Each row is a point on a landscape with many peaks, with its height.
From any point a climber takes the steepest step (rise divided by distance) to one of its 4 nearest points. It stops when none of these is higher. Distance is the straight distance between rows; heights are no part of it.
vit: [ 37  37 -45 -11 -17 -55  42  -8]  h=47.1
Detun: [  3   6  17   9 -13  -3  -7   0]  h=51.3
mogas: [-14  26 -44 -20  -6 -37   9 -12]  h=44.4
guge: [  1 -27  40  19  27  40 -32  -2]  h=29.7
rup: [ 16  28 -21  -7  -5 -46   8  -9]  h=37.5
mubak: [ -6  28 -22  -6  -7 -36   1 -13]  h=29.2
mirip: [-28  20 -23 -12 -12   1  -5 -14]  h=34.3
buse: [ 19   1  12   0 -16 -45  25  21]  h=31.0
morut: [ 37  15 -11 -16 -28 -65  59   2]  h=16.7
nopef: [-36 -32  12  -3  31  61 -45  11]  h=11.2
fikod: [  7 -14  32  19 -20 -12  19  21]  h=50.7
furit: [  7 -22  46  18 -19   5  10  16]  h=43.0
Piri: [ 18  38 -45 -19  -7 -57  27 -15]  h=79.1
tad: [-28 -29  13 -12  27  54 -31   1]  h=11.3
monem: [ 38  27 -30 -17 -24 -60  47   2]  h=29.8
timiz: [-23  -5 -25 -14  10  59 -19  -3]  h=38.4
gifo: [-20 -26  23   3  31  47 -27 -10]  h=4.2
zimol: [ 11  -2  20   9 -21 -21  12  20]  h=45.4
sani: [-10  10   6   2  -5  15 -12 -16]  h=41.7
Sonem: [ 12 -11  31  21  -7  14  -3  10]  h=34.4
vupeg: [-29 -14 -12  -9  27  71 -37   9]  h=23.8
mepot: [  6  -6  28  20   8  29 -14  -6]  h=21.7
sulet: [-16  -5   8  -6  12  31 -17 -19]  h=35.3
kaga: [-26  12 -42 -13 -15  20  -1  -9]  h=72.4
Vop: [-14  19  -8   2 -10 -10  -6 -10]  h=29.1
Vavok: [ 30  32 -41 -14 -10 -59  40  -5]  h=48.8
Sobad: [ 29  19 -25  -4 -12 -51  27  11]  h=16.0
Gibi: [-21  28 -65 -28  -2 -31  15  -9]  h=65.8
dorup: [ 13 -36  52  25  19  36 -15  11]  h=12.2
Gise: [-16 -41  50  23  35  47 -47   7]  h=17.7
nube: [-13  23 -22  -7  -7 -22  -3 -11]  h=22.0
Manav: [ 15 -27  43  25  17  32 -14   3]  h=22.3
pumum: [-29   2 -24 -13   1  48  -9  -7]  h=44.5
dodaf: [ 16 -48  56  26  13  36  -6  16]  h=14.0
mib: [ 12 -55  65  30  27  43 -21  22]  h=6.8
lodum: [  4  45 -70 -33 -11 -56  40 -30]  h=32.2
besi: [  2 -20  35  16  20  36 -19  -4]  h=54.0
Debe: [ 15  -7  31  23 -18   1   1  12]  h=43.5
lamo: [ 28   3  -6 -13 -16 -53  40  19]  h=11.6
zug: [ 24  12  -3   2 -15 -39  13  14]  h=24.7
Vanu: [-22 -37  40   8  38  52 -44   2]  h=14.2
ragag: [-31  21 -44 -16 -17   0  -2  -7]  h=36.8
kebes: [ 15 -39  56  22   1  26   3  15]  h=24.3
tufur: [-25 -17   0 -10  17  56 -21  -8]  h=24.4
dov: [ 16   0  12   6 -19 -29  15  22]  h=41.2
rer: [ -3  34 -55 -26  -7 -49  23 -24]  h=49.0
vodu: [ -3  39 -76 -31  -8 -46  30 -19]  h=38.6
Zaf: [ -4 -44  55  31  37  50 -42  13]  h=14.7
lam: [  1  21  -7  -1 -10 -20  -4  -2]  h=23.3
vakek: [ 14  14  -5  10 -12 -30   5   9]  h=29.9
Zis: [-26   3 -11 -10  -4  25  -8 -17]  h=61.0

Where does a climber stop that starts at each point below?
morut: Piri
mubak: Gibi
tad: Zis
kebes: fikod
lam: Zis
lamo: fikod
vakek: fikod
nopef: Zis

Call two points neighbours if one is among the 4 nearest of the other. Go from one point of each pair to the other, from neighbour to neighbour, staying as high as possible. Name the lowest point that can't be avoided.
Detun and Piri: ragag
Zis and besi: Manav
Piri and Gibi: rer
kaga and fikod: sani
